A landscape with many peaks, sampled at points; each row gives a point and its height.
From any point a climber steps to the highest of the 4 points nearest to it. It stops when none of these is higher. Distance is the straight distance between rows; heights are no part of it.
Feri (h 300): [130 112 131  64  81 103  90 180 145  86 107 170 152 102 156 124 165 113
 157 178 104 131 167 152 166 117 110 119 135 156 150 118 107 216 132 173
 166 133 115  39  86 112 138 150 201 154 118 133  61 120 147 121 136 112
 167 141 140]
tol (h 854): [132 156  96 155 145 100 101 119 179 122 116  90 163 127 101  75  27 139
 123 174 119 125  76  80 130 148 174 150 138 173 129 112 108  64 108  80
  68 160 139 202 147 149  94 161  92  80 188  64 172 132 125 113  87 102
 103  70 123]
fano (h 371): [126 118 116 168 127 180 151  89  55 172 124  72 129  93 109 103 123 129
 109  97 131 128 122 132 121 109 134 120  95 138  89 136 158  77  80 105
 102 124 133 189 142 144  82 150  98 125 169  91 130 164 120  59 106 171
  92 103 151]
gamad (h 861): [122 165  87 172 182 140 138  98 138 158 149  80 138 144  87  99  36 137
  79  96 136 129  82 105 143 127 165 133 130 143 108 119 156  74  76  82
  75 154 134 195 168 126  80 154  82  84 188  96 180 161 106 132  99 120
 111  70 113]
Dob (h 874): [128 130 126 138 140 154 147 111 109 140 162 132 121 118 118 140 109 126
 104  84 150 128 133 142 123 119 132 124 128 105 124 131 139 111 124 121
 117 116 141 132 149 120 116 112 105 132 118 134 139 138 115 143 126 152
 125 135 116]
nuga (h 746): [149 119 146 113 118  69 128 160 161 106 112 154 125 160 145  93 145 171
 150 184 129 110 123 128 130 173 108 155 165 123 157 117  73 124 177 152
 126 121  84 101 119 147 160 122 174  90 135 117 114  82 138 138 142 108
 139 131 143]
vipi (h 842): [124 154 124 175 153  70 141 136 169 130 132 145 108 193 120 120 149 155
 116 110 115 103 113 105 106 212 108 160 180 115 146 113  72  75 192 128
 104 120  94 141 151 162 159  91 142  55 116 136 165  82 132 153 158  96
 111 153 151]
nulis (h 731): [134 123 125 157  98 119 123 112 126 126 117 104 147 135 123  94  98 159
 138 213 129 146 111 125 119 148 148 152 113 152 120 118 117  78 147 122
  89 127 148 166 122 165 110 131 134  94 159  93 114 132 141  98 105 118
 106  87 142]
Zotu (h 445): [142 121 142 121 129 100 134 146 144 109 129 132 145 148 129 119 107 154
 134 195 146 128 123 110 143 129 133 140 124 138 143 118 109 119 150 141
 105 141 130 112 133 134 135 128 152 126 138 116 121  98 142 140 120 115
 143 124 115]
pem (h 549): [135 137 112 156 148 116 130 137 150 129 144 119 137 158 111 112  63 142
  92 145 137 122  95  95 130 132 155 144 132 136 140 113 132  80 127 110
  77 154 135 164 155 145 122 131 110 104 160 116 164 119 132 154 112 114
 109 102 127]
lomu (h 813): [133 158 111 164 165  83 128 145 175 129 133 152 110 188 115 136 122 147
 109  96 122 106  95  90 106 182 125 155 176 117 142 117  86  87 173 127
  88 140  92 151 161 132 158 108 111  57 127 145 187  88 132 175 149 100
 112 145 141]
Fefe (h 322): [105  82 155 125  74 144 119 112  71 141 107 116 103  57 145 116 179 103
 150 160 131 147 130 166 115 101 127 107  76 145  93 150 163 157 111 139
 161 126 168 160  86 125 109 148 125 178 107 117  66 156 143  47 134 171
 111 118 157]
kenon (h 310): [139 177 110 148 190 161 131 109 128 146 151 104 128 154 100 153  51 130
  66  49 147 116 104 101 142  83 138 125 132 101 136 130 181 127  70  98
 111 155 129 176 181  98 123 128  85 103 159 131 184 140 114 187  91 119
 145 102  80]
sisa (h 171): [150 151 125 124 180 118 103 166 159 110 100 183 133 207 115 202 100 135
 140  63 130 100 114  74 142 123 110 138 183 110 183 129 101 154 148 124
 111 143  61 124 144  89 163 119  90  77 114 184 198  95 139 209 138 105
 139 170  78]
lak (h 179): [112 155  78 204 157 168 136  73 110 176 125  56 145 116 112  81  96 154
 114 123 107 118  90 106 123 138 162 131 113 163  76 120 142  32 100  97
  64 123 129 214 140 167  53 170  88  82 186  62 148 160  99  72  95 156
  84  76 156]
sefa (h 383): [113 108 138 150  61 122 119 100  93 125 107  96 122 106 140  92 153 139
 157 229 135 151 131 138 135 132 132 141  76 147  94 128 139 115 143 127
 113 113 154 148  86 149 114 147 163 124 127 105  72 131 151  71 126 136
 124 102 144]
poset (h 26): [130 127 152  77 118  79 118 173 163  93 104 186 141 136 156 134 167 127
 166 137 112 105 154 132 143 136 106 125 165 144 173 121  73 202 147 163
 161 125  77  39  96 103 150 116 170 147 103 149  96 105 135 147 149 101
 169 164 115]
mivo (h 659): [136 161  91 158 178 110 105 140 177 122 142 108 145 162  87 119  21 134
  83 117 136 117  80  81 151 120 169 150 147 141 151 117 125  96  99  93
  91 158 115 193 168 123 112 156  74  79 174 104 188 123 134 155  85 111
 135  84 106]
mavu (h 422): [129 178  97 153 177 158 148 100 107 173 157 109 101 149  97 151 125 132
  75  10 133 111 144 110 117 149 110 137 146  80 106 122 146  68 120 110
 131 126 108 167 192 116 127 106 103  71 131 141 194 143 105 153 145 139
 126 143 116]
gud (h 735): [108 141 103 180 158 133 169  98 128 166 146 109  95 153 114 125 159 144
 100  82 127 108 128 117 108 174 126 150 140 109 103 123 105  44 163 118
 112 104 122 150 170 155 125  99 114  81 130 128 160 129 116 116 164 150
  99 140 158]
Depad (h 590): [132 150 108 159 171 148 142 117 124 152 169 111 129 142 101 144  81 143
  78  91 148 124 112 117 131 120 138 121 139 110 126 131 141  97 107 100
 100 128 136 171 163 122 117 123  98 104 144 137 175 137 111 160 113 136
 122 113 117]
Pak (h 643): [124 104 148 129 110 170 136 114  62 128 119 103 138  68 112 110 112 118
 136 167 147 141 136 139 118  84 141 117  70 149 108 144 174 144  71 105
 128 124 165 171 117 122  91 165 120 182 147 114 101 157 140  90 109 148
 114 111 108]
gilaf (h 815): [145 139 132 137 167  93 115 158 169 115 133 161 127 178 121 166 114 147
 134 108 133  95 113  99 135 130 120 144 168 104 164 121  97 121 162 136
 118 148  91 119 138 113 161 111 115 100 127 164 176  86 136 179 136  94
 148 150 106]
diza (h 381): [147 134 160 111 142 182 124 126  95 125 140 113 149  90 118 158  71 102
 112  90 142 146 138 125 129  41 129  93  96 114 138 138 186 181  42 106
 142 136 160 141 142  87 107 145  98 198 152 143 137 149  99 153  94 148
 155 118  84]
gamam (h 369): [101 107 137  99  65 101 107 124 118 126 115 142 104 103 160 106 211 116
 163 186 133 155 139 196 140 151 117 112 110 151 102 124 131 161 168 162
 179 112 137  93  59 142 139 140 181 147  93 127  52 142 155  73 152 137
 130 134 160]
mup (h 614): [129 113 128 145 126 138 148 113 105 140 137 121 122 120 118 111 123 133
 135 148 143 132 128 144 125 129 129 140 101 133 108 131 141  83 132 123
 107 119 161 148 128 140 117 123 124 128 127 121 130 143 138 117 126 150
 110 120 136]
tafa (h 775): [123 131 124 163 102 110 158 107 125 143 125 121 114 143 138 107 157 144
 144 167 138 129 130 152 124 161 124 148 127 129 113 117 103  74 172 131
  95 111 141 130 117 157 127 104 147 100 120 111 118 122 138 102 144 140
 104 125 152]
zag (h 512): [138 150 127 146 157 165 155 107  84 162 156  97 118 115 103 118  89 132
  80  62 146 126 114 126 121  95 125 118 118 118 110 128 167 100  69 102
 117 131 137 164 177 108 106 119  95 111 152 126 157 157 107 120 115 159
 116 109 110]
dalu (h 212): [137 167 107 137 195 134 115 149 154 118 136 161 130 205 113 196  87 139
 115  50 135 109 118  79 137 109 126 132 165  90 160 129 139 136 133 110
 121 146  93 149 163  86 155 128  76  86 128 170 200 107 122 215 132 104
 148 141  77]
kan (h 487): [111 122 136  91  64  75 111 148 130 125 114 163 115 130 174  86 207 132
 159 205 131 148 125 182 133 182 107 126 138 132 130 117  92 152 183 160
 169  96 107  81  63 159 144 136 199 119 102 118  63 115 150  90 153 122
 145 134 160]
zelaz (h 505): [103 122 124 140  76 109 131 115 104 137 116 135  92 117 157 107 200 130
 157 163 139 142 133 179 122 159 122 136 113 121  99 125 111 109 165 149
 140 101 130 120  80 152 131 105 164 128  89 123  78 126 137  78 144 140
 113 126 163]
Nup (h 173): [121 104 164 110  87 190 113 128  40 155 114  97 115  50 141 134 154  74
 113  91 130 141 116 145 110  60 121  74  75 122 126 140 177 184  34 134
 170 138 159 149 132 104 104 127  96 196 126 134 100 167 115  65 118 160
 102 127 123]
ludu (h 359): [141 179 127 157 168 175 152  93  81 172 147  74 121 122  94 133  85 128
  64  12 131 115 114 121 128  83 122 125 118 100 106 134 182  98  49 107
 137 141 134 175 204  90 107 125  90 105 165 135 170 161  93 135 106 148
 120 111 104]
siser (h 377): [156 120 145 129 145 107 110 151 154  99 129 142 131 152 127 134  92 152
 132 165 138 115 108  95 136 121 139 135 143 129 149 125 108 122 146 136
 111 145 124 115 141 123 137 130 136 116 146 134 141  92 143 165 116 111
 139 127 117]
fumak (h 601): [135 103 142  89 109 131 118 171 138  96 118 151 166 110 142 134 120 117
 149 165 115 125 156 118 155  92 129 123 113 145 148 127 130 189 121 155
 147 147 138  66 104  92 130 155 162 179 131 127 100 114 137 145 122 124
 164 142 110]
famo (h 682): [133 125 121 156 129 126 134 118 127 116 139  98 153 135 112  93  68 145
 122 177 132 140 109 110 131 116 156 144 112 162 124 124 139 100 117 108
  76 147 166 175 133 149  96 151 113 116 169  96 147 135 134 122  99 119
 115  81 129]
vola (h 768): [149 145 149 151 122  60 126 142 161 120 104 141 107 168 141  80 153 181
 139 178 134 114  96 121 105 210 103 158 180 115 149 112  56  92 190 142
 108  87  74 110 132 185 170 107 176  55 133 110 123  88 130 126 140  85
 122 116 159]
riva (h 603): [140 100 129 124  99 123 118 132 131  92 116  95 173 139 111  86  75 142
 140 244 129 140 120  88 131  94 145 148  94 171 127 122 146 119 104 119
 101 160 165 157 116 150  92 189 129 146 166  86 115 130 146 104  94  94
 128  91 110]
gan (h 538): [134 136 149 108 140  77 129 163 168 106 118 165 120 162 145 140 153 141
 158 129 124 100 125 122 138 160 106 135 168 124 164 124  88 136 168 159
 135 120  76  79 128 132 158 104 152 112  97 153 131  85 131 162 150 104
 146 158 121]
dud (h 635): [137 133 131 114 151 162 130 122 121 135 157 139 123 115 119 161 111 119
 116  79 141 129 134 128 135  93 125 107 123  94 139 130 149 146 104 114
 140 125 135 128 151  98 123 118 110 156 120 148 159 149 102 161 116 143
 149 136 109]
ked (h 869): [110 112 128  79 118 124 110 106 152 125 116 159 115 118 155 164 225  91
 140  73 105 147 146 199 112 144 115  97 155 123 117 144 119 184 153 156
 190 119 111  69 101 146 150  94 136 179  68 172  96 142 122 124 159 129
 129 162 152]
ril (h 805): [113 140 122 170 100  86 150 118 138 147 120 134  90 148 148  87 185 151
 147 155 135 118 130 158 116 209 105 146 145 116 118 106  73  66 195 141
 111  87 105 108 116 180 145  85 158  68 100 114 103 110 138 103 157 108
 101 125 167]
reduf (h 849): [141 111 143  97 135 103 126 171 153 104 130 153 145 134 131 144 111 140
 152 153 133 116 134 108 150 119 128 128 151 124 168 116 120 151 139 149
 130 147 113  72 123  98 148 125 153 145 127 141 122  99 134 158 131 114
 156 148 106]
bupof (h 373): [122 112 138  89 136 148 125 148 148 121 140 163 139 102 140 170 135  97
 152  87 121 128 158 135 127  89 132  95 130 120 136 147 141 196 115 136
 169 137 141  77 107  95 143 105 121 197 110 159 133 135 107 159 130 129
 165 153 113]
lagov (h 432): [126 155  99 128 167 142 136 103 137 153 157 141  82 167 128 180 168 121
 100  11 128 104 170 124  98 165 111 132 152  77 128 129 101 102 138 112
 161 116  95 137 163 119 151  76  99  95  77 176 185 151 109 158 163 133
 112 169 120]
Benoz (h 420): [129 121 126  94 138 161 124 119 132 141 142 143 119 104 143 163 172  90
 134  57 131 139 140 162 104 110 124 101 126  96 120 141 128 162 118 129
 164 120 126 102 130 122 131  91 104 171  85 162 144 142 108 132 145 141
 130 155 133]
nuzo (h 816): [152 105 129 125 138 133 120 140 127  98 126 107 162 138 102 118  50 127
 110 187 141 136 122  98 151  82 152 123 106 157 144 132 156 138  89 123
 104 154 157 151 145 123  99 176 107 159 168 108 140 126 134 150  92 112
 139  99  91]
Sapaz (h 457): [133 112 152 107 121 173 129 122  87 136 145 115 128  75 120 145 113 104
 116 102 147 136 137 158 115  83 136 101 100 124 120 138 157 163  79 121
 144 126 167 131 120 105 123 134 110 179 128 138 120 151 119 126 116 162
 122 133 116]
Fom (h 582): [131 115 133 116 132 161 130 120  95 139 147 127 115  96 124 137 155 108
 130  88 133 139 136 161 107 111 120 104 114  99 113 137 140 127 107 128
 155 112 145 134 136 115 116 104 109 150  96 145 130 149 115 107 144 155
 113 143 137]
Sib (h 892): [132 111 113 166 122 162 143  87  83 142 109  79 142 107 117  99  97 142
 122 174 137 140 120 126 118 111 148 136  80 172 106 138 166  94 101  97
  92 123 166 193 123 148  76 162 113 140 174  97 112 151 136  79  94 142
 110  91 130]
mit (h 528): [123 167  89 178 191 166 157  81  88 180 150  64 127 136  98 110 105 132
  74  44 120 118 106 104 117 144 152 130 131 115  90 118 160  46  84 116
 113 125 107 189 187 145  92 145  94  68 177 104 174 156  91  99 114 170
 101 115 133]
Kol (h 613): [150 118 140 124  92 105 121 142 129  98 104 106 150 140 125  94  99 161
 146 249 124 143 122 107 140 129 125 154 116 149 136 110 118 116 142 140
 114 140 128 120 111 144 119 154 165 116 152  83  97 107 158 107 105 115
 133 101 127]
dibil (h 749): [115 132  99 180 138 143 161  93 112 163 145 104 118 129 122 109 133 152
 114 126 123 126 124 127 122 162 141 145 125 127  90 124 126  45 146 114
  85 116 132 159 139 157 106 111 118  90 139 100 136 133 124 102 128 151
  90 120 164]
vadig (h 585): [134  98 141 121 106 130 126 138 113 110 138 114 153 122 117 122 106 132
 136 189 138 137 126 125 132 100 143 127 103 141 129 136 157 137 111 118
 114 135 171 130 116 124 116 150 132 162 144 118 103 125 134 131 103 133
 139 119 112]
tapem (h 850): [153 104 151  91  71  90  97 170 129  88 109 154 142 130 142  74 162 157
 152 241 124 131 132 135 149 154  97 147 151 148 140 104  84 171 160 173
 151 112  90  66  89 141 138 179 204 106 141  93  66 101 143 104 132 119
 152 120 134]
Mifet (h 458): [120 130 126 122 148 164 144 110 107 161 159 124 101 116 127 158 154  99
 108  37 139 132 140 153  99 125 119 106 130  76 113 133 124 116 107 116
 151 112 127 122 164 117 133  92 108 128  91 158 159 154 101 121 149 157
 113 155 129]
buk (h 817): [125  81 153 118  83 163 112 141  76 102 113 111 144  65 117 118 114 100
 134 202 135 145 149 128 137  77 129 109  63 154 114 143 189 179  82 121
 151 126 181 145  88 106 100 178 132 205 144 122  79 152 139 101 103 133
 132 125 105]
fir (h 730): [114 123 110 163 103 143 158  99 106 167 120  96 114 110 126 100 145 142
 143 150 140 139 131 141 118 153 136 139  99 138  89 133 128  59 158 123
  88 107 144 163 111 162 110 125 126  99 141  99 109 146 126  78 121 163
  93 116 172]
Pava (h 271): [126 126 156  95 127 188 123 121  96 150 139 112 125  82 133 158 159  78
 107  39 120 154 128 155 100  76 126  86 109 101 130 149 146 181  61 125
 178 122 137 119 147  92 131 101 102 180  98 157 135 161  97 116 128 158
 128 139 116]
poz (h 782): [163 126 140 148 163  66 107 144 177 100 109 141 126 180 107 104  80 167
 135 181 122 114  81  99 124 159 134 172 161 135 155 110  82  89 155 127
  94 142 104 133 150 151 149 148 135  68 151 104 149  84 146 139 121  93
 112 106 139]
tede (h 348): [110 111 140  96  80 122 118 130 125 124 121 140 122  94 148 118 177 110
 157 169 128 148 138 184 138 138 129 113 102 140 116 131 128 160 153 153
 162 122 152  92  86 131 133 116 168 163 102 130  83 118 135  96 137 141
 133 129 156]
Dus (h 486): [151 160 134 124 160 178 144 102  93 163 158 111 113 105 119 160 114 117
  88  24 142 129 129 134 117  82 118 105 120  87 132 137 163 131  75 108
 141 135 130 152 185  94 123 105  98 121 124 150 163 160  92 134 121 148
 133 131 101]
geze (h 350): [151 152 125 128 165 152 130 140 133 115 139 123 162 151 112 166  34 117
 106  87 145 123 123  92 160  59 142 111 132 107 156 136 180 161  70 107
 111 158 131 141 159  91 123 169  84 149 156 149 180 133 115 199  82 114
 170 113  65]
Tediv (h 848): [107 129 130  68  70  95 106 157 152 107 107 167 135 109 173 117 225  95
 147 152 100 147 140 195 146 161 107  99 154 146 140 134 116 200 175 167
 191 105 114  50  76 138 150 123 176 168  79 145  54 129 150 112 153 111
 151 138 161]
Nipek (h 178): [111 100 164  78 104 184  97 138 102 129 121 123 145  54 148 167 151  83
 131  97 111 166 148 165 111  80 130  83 107 128 118 157 167 223  75 152
 186 131 151 107  93  97 138 126 115 226 115 147  97 155 122 109 127 149
 120 141 124]
kade (h 870): [155 128 143 141 150  69 118 158 173 116 120 147 125 177 122 123 122 168
 134 138 127 107  95 104 119 167 114 154 172 120 154 116  87  97 174 139
 104 133  87 117 144 139 162 114 133  72 131 132 143  76 132 160 140  97
 125 130 131]
mediv (h 772): [125 132 114 171 117 118 147 107 140 146 127 101 126 144 128  87 119 159
 140 176 120 122 108 124 124 166 144 152 125 140 107 116 106  54 155 119
  79 120 138 155 129 167 119 119 130  84 144  94 121 122 136  96 125 136
  94  88 163]
ven (h 818): [136 154 126 166 168  62 112 131 187 124 110 134 111 183 117 108 117 161
 117 137 118 105  89 100 107 202 132 173 182 120 141 115  65  78 184 130
  89 128  77 152 167 161 170 119 129  38 143 116 176  77 135 153 141  88
  92 121 161]
Ruvug (h 540): [133  94 140 102  65 123  98 155 106  81 109 128 154  98 128  93 140 120
 158 243 116 146 153 128 154 101 115 129  80 160 123 130 154 186 124 148
 150 146 163  98  74 105 118 174 183 165 136  99  65 118 154  99 122 114
 158 124 114]
zopu (h 484): [127 167 117 122 168 160 134 119 137 146 156 139 107 156 119 179 122 123
  96  23 151 120 141 123 114 114 116 129 143  73 137 134 138 125 122 108
 139 128 114 138 166 104 139 101  95 104 101 164 185 148 106 182 142 122
 142 145 100]
tef (h 193): [132 112 148  83 146 103 111 180 172  87  97 192 151 124 161 172 119 118
 166 114  99 111 156  99 158  98 130 130 162 142 168 133  93 202 129 143
 143 147  95  42 111  77 150 124 150 164 116 158 128 106 130 172 139 120
 176 160  95]
mamo (h 734): [100 153  76 203 146 134 157  84 140 182 130  69 104 151 127 108 139 145
 120 116  89 115 112 108 108 199 155 148 136 134  83 118  94   5 165 114
  73 102 108 168 149 173 110 119 112  42 159  88 157 118 112  91 144 138
  74 120 184]
nam (h 384): [124 182  97 163 193 165 151  96 104 167 158  90 118 143  84 144  68 139
  54  31 132 116 110 108 135 113 136 130 133 114 102 127 165  78  87 102
 108 143 120 193 197 112 109 136  91  82 165 127 171 157 107 147 110 144
 117 105 111]
nafun (h 472): [123 102 132  54 120 137 101 172 155  94 112 168 161  83 155 170 127  95
 154 109  94 139 172 130 151  89 143 111 129 153 152 151 135 238 108 151
 165 139 132  40  86  83 155 137 144 208 107 139  95 128 134 152 136 130
 174 147 119]
nupug (h 370): [117  97 149 116  97 157 124 102  77 146 123 122 115  71 133 124 157 100
 134 126 142 147 136 167 112 104 134 113  91 126 100 142 151 126 101 124
 148 120 159 149 119 128 114 122 119 166 113 137  96 149 134  86 127 169
 111 127 144]
mipo (h 213): [122 109 130 139 118 163 141 100  54 160 126  95 110  81 128 119 141 115
 115  91 136 130 121 150 112 107 127 118  95 114  95 138 151 100  99 112
 125 114 144 168 138 132 109 122 113 136 129 119 126 163 120  76 128 183
  92 126 147]
poma (h 732): [112 129 106 145 139 129 151 112 124 162 155 123  98 127 126 129 156 127
 115  95 142 123 135 134 109 154 129 137 133 104 117 133 115  80 150 123
 119 112 135 134 146 144 141  95 118 109 116 129 144 128 114 128 149 148
 110 137 133]
mut (h 866): [142  92 137 102 120 163 119 158  93  94 136 121 167  92 110 130  75  99
 135 183 129 131 161  92 145  57 131 107  78 155 137 142 172 200  70 132
 140 146 181 113 106  87 110 186 129 209 155 107 104 130 132 139 100 117
 157 129  85]
pobe (h 372): [120 106 137  86 113 140 128 139 129 120 124 136 131  94 145 147 146 103
 148 134 128 140 145 156 137 112 133 120 107 125 126 132 142 173 138 139
 149 124 152 102 107 105 137 119 140 180 103 137 104 122 138 125 134 143
 149 141 134]
Tezi (h 812): [106 145 117 170 117  95 152 110 143 156 129 129  90 165 146 103 172 150
 132 138 121 114 130 142 106 219 105 156 153 117 122 111  75  59 188 136
 103  93 104 121 127 184 150  74 156  63 108 121 137 110 135 123 159 113
  91 135 168]
gol (h 824): [112 148 108 156 147  97 164 108 153 151 143 152  87 170 137 135 171 135
 123  81 128 102 140 128 101 206  99 154 163 104 126 118  79  68 190 123
 127 106  95 131 139 158 151  68 128  81  77 151 153 105 131 155 183 109
 114 170 150]
Fupo (h 438): [143 141 116 134 177 118 109 154 156 118 135 139 141 175 101 144  47 135
 102 120 137 115  90  78 157 114 151 127 154 125 165 125 128 117 114 112
  98 163 117 158 159 112 128 148  95  90 149 151 188 107 132 181 105 100
 139 117  99]
fezim (h 677): [124 135 110 163 152 164 154  91  88 163 161  99 120 120 115 110 112 134
  92  82 131 131 123 132 117 131 132 133 122 121  95 130 134  68 106 108
 100 119 134 172 156 132 109 124 110  94 151 114 148 150 105 112 122 165
  96 114 138]
vev (h 407): [108 108 149  58 122 151 110 144 152 111 113 158 159  93 160 175 180  85
 154  67  84 150 161 155 134 105 126  94 153 140 126 158 144 243 129 149
 186 125 132  52  90 112 159 118 134 218  86 156  99 154 128 139 146 132
 148 156 142]
bas (h 780): [138 159 111 160 168  82 110 130 182 122 123 133 129 175 105 124  77 164
 114 126 122 114  86  82 119 172 147 165 164 121 148 110  94  87 164 109
  92 150 104 169 167 146 142 122  99  57 161 112 179  92 139 159 120 106
 108 109 140]
tutaf (h 511): [126 105 138 117  79 129 123 123 101  95 114 112 141 103 131 102 125 134
 163 245 130 144 144 125 141 109 123 126  77 154 120 127 152 139 126 141
 131 140 165 139  85 132 109 157 170 153 138  96  71 127 154  92 110 134
 133 115 114]
Rar (h 256): [118 123 142  92 148  75 123 161 176 103 119 193 138 157 154 157 172 123
 176  86 111 101 144 125 135 149 105 135 172 128 173 122  85 176 161 144
 165 129  74  52 114 111 165  93 142 141  86 174 130 110 125 165 155 109
 147 184 121]
Mir (h 283): [105 123 124  51 122 114 128 159 184  85  87 184 142 125 184 179 201  89
 153  69  66 141 167 150 151 113 116 103 192 164 153 156 106 245 149 156
 182 132  95  19  92 121 180 112 155 195  78 166  90 147 136 145 158  93
 171 162 141]
ruvu (h 385): [131 158 116 138 167 134 124 127 155 132 144 168 102 180 124 199 136 130
 123  40 133 102 148 108 120 137 114 119 164  87 151 127 112 140 144 107
 140 124  90 122 154 104 150  84  88 115  88 183 185 130 113 195 155 120
 146 172 105]
Fel (h 624): [116 127 122  99  95 101 133 116 148 136 123 151 102 122 172 131 223  99
 147 113 127 141 149 202 122 178 109 109 154 120 114 129 102 154 177 158
 179 113 108  82  90 164 146  98 150 149  66 156  87 125 146 112 153 130
 124 156 168]
lita (h 433): [112 119 132  76 140 136 118 147 173 112 115 178 140 119 161 183 174  94
 153  57  94 134 158 143 129 113 125 104 170 119 148 154 119 209 134 139
 191 126 100  51  93 105 155  99 134 186  82 170 124 137 118 163 146 123
 164 169 126]
pato (h 883): [138 108 159  83 114 177 107 165 118  87 123 140 179  66 130 157  80  79
 146 127 103 143 179 103 144  52 137  89 104 159 145 151 168 246  55 135
 167 144 175  77 102  69 127 181 116 239 135 132  94 138 115 156 118 130
 168 141  94]
giz (h 790): [128 106 149  99 131 151 125 147 127 106 134 136 149 107 123 146  90 108
 134 129 132 138 146 108 154  69 139 108 107 126 149 135 155 176 102 125
 140 137 148 101 119  89 122 155 121 185 142 135 133 132 114 163 103 129
 160 136  95]
mel (h 423): [142 140 122 149 160 164 152 100  93 135 156 103 133 121 100 119  60 134
  82 103 148 131 113 123 144  91 142 122 103 132 123 133 176 115  65 102
 107 138 155 176 161 120 102 148  91 138 159 130 156 159 112 147  98 136
 135 100  98]
Leli (h 600): [120  94 142 135  69 158 117 101  66 118  98 100 119  61 123  92 145 125
 150 217 134 145 142 121 127  80 127 119  54 155 100 148 192 146  96 114
 130 126 191 183  83 132  95 182 140 181 151 105  61 157 151  55 117 146
 124 101 121]
musib (h 778): [110 140 105 133 133 127 145 114 132 148 152 147  88 136 138 137 176 110
 127  90 133 128 142 156 101 161 108 139 134 105 111 126  97 101 160 132
 133 111 128 113 131 143 138  87 123 119  79 141 140 127 124 132 156 139
 119 161 146]
sorob (h 481): [ 86 118 143  93  51  88 120 113 135 134 110 150  93 116 181 100 247 114
 145 171 128 161 133 220 127 179 109  96 126 144 107 128 115 161 188 163
 186  92 119  93  53 167 141 137 183 137  77 133  38 139 144  58 165 131
 139 128 186]
letid (h 698): [133  83 139 113  71 144 122 141 103  74 108 107 163 110 107  95 119 122
 152 252 140 144 147 102 154  75 122 129  50 166 122 135 185 166  96 130
 127 137 183 139  93 113 101 205 162 189 162  93  75 127 157  99 104 102
 155 118 109]
rezet (h 622): [138 110 129 141  95 120 132 117 118 108 112  98 157 132 118  88  91 146
 138 229 130 139 116 109 140 112 146 147 101 160 125 114 152 101 123 117
  91 136 169 165 119 155 104 154 138 132 156  90 111 132 153 106 103 115
 113 100 117]
Luni (h 488): [141 153 120 145 162  82 124 148 173 119 119 179 114 200 129 173 154 147
 146  76 133  84 130  89 108 173 100 148 191 105 157 119  86 120 187 129
 127 134  70 127 147 131 168  83 104  79  85 176 177  86 129 192 158  99
 131 180 114]
Mezi (h 797): [122 144 127 176 124  81 139 114 176 136 122 114 119 159 128  95 126 173
 131 167 123 115 101 111 113 200 130 169 147 124 123 106  72  64 192 134
  85 117  99 143 138 177 142 104 134  56 150  98 142  97 138 114 131 100
  94 108 168]
pizu (h 427): [121 102 141  96  76 107 114 159 129  98 116 138 139 125 132 115 151 130
 161 214 132 141 144 139 141 129 118 125  99 154 137 111 129 162 141 159
 155 130 149  91  86 119 131 152 180 149 120 118  70 116 150 107 126 120
 147 131 135]
Sez (h 606): [134 128 138 112  93  79 121 143 143 127 114 155 117 141 154 118 175 136
 159 176 133 120 129 166 130 170 121 136 137 124 136 108 100 140 178 157
 148 106 113  73  91 154 147 102 182 119 108 127  89 103 130 120 149 114
 131 145 136]

Call two points neighbours if one is among the 4 nearest of the other. Go from one point of each pair to the other, from neighbour to neighbour, staying as high as possible. Name the lowest point that can't be avoided.
reduf / Dob => fumak
Sib / gamad => famo
Tediv / ked => Fel
pato / Dob => Pak

Where does a climber stop that starts at each point below?
vev => reduf
Nup => Dob
sefa => kade
ril => kade
rezet => kade
lagov => Dob
Ruvug => pato
tutaf => pato
diza => pato
Nipek => Dob
Leli => pato
mamo => kade
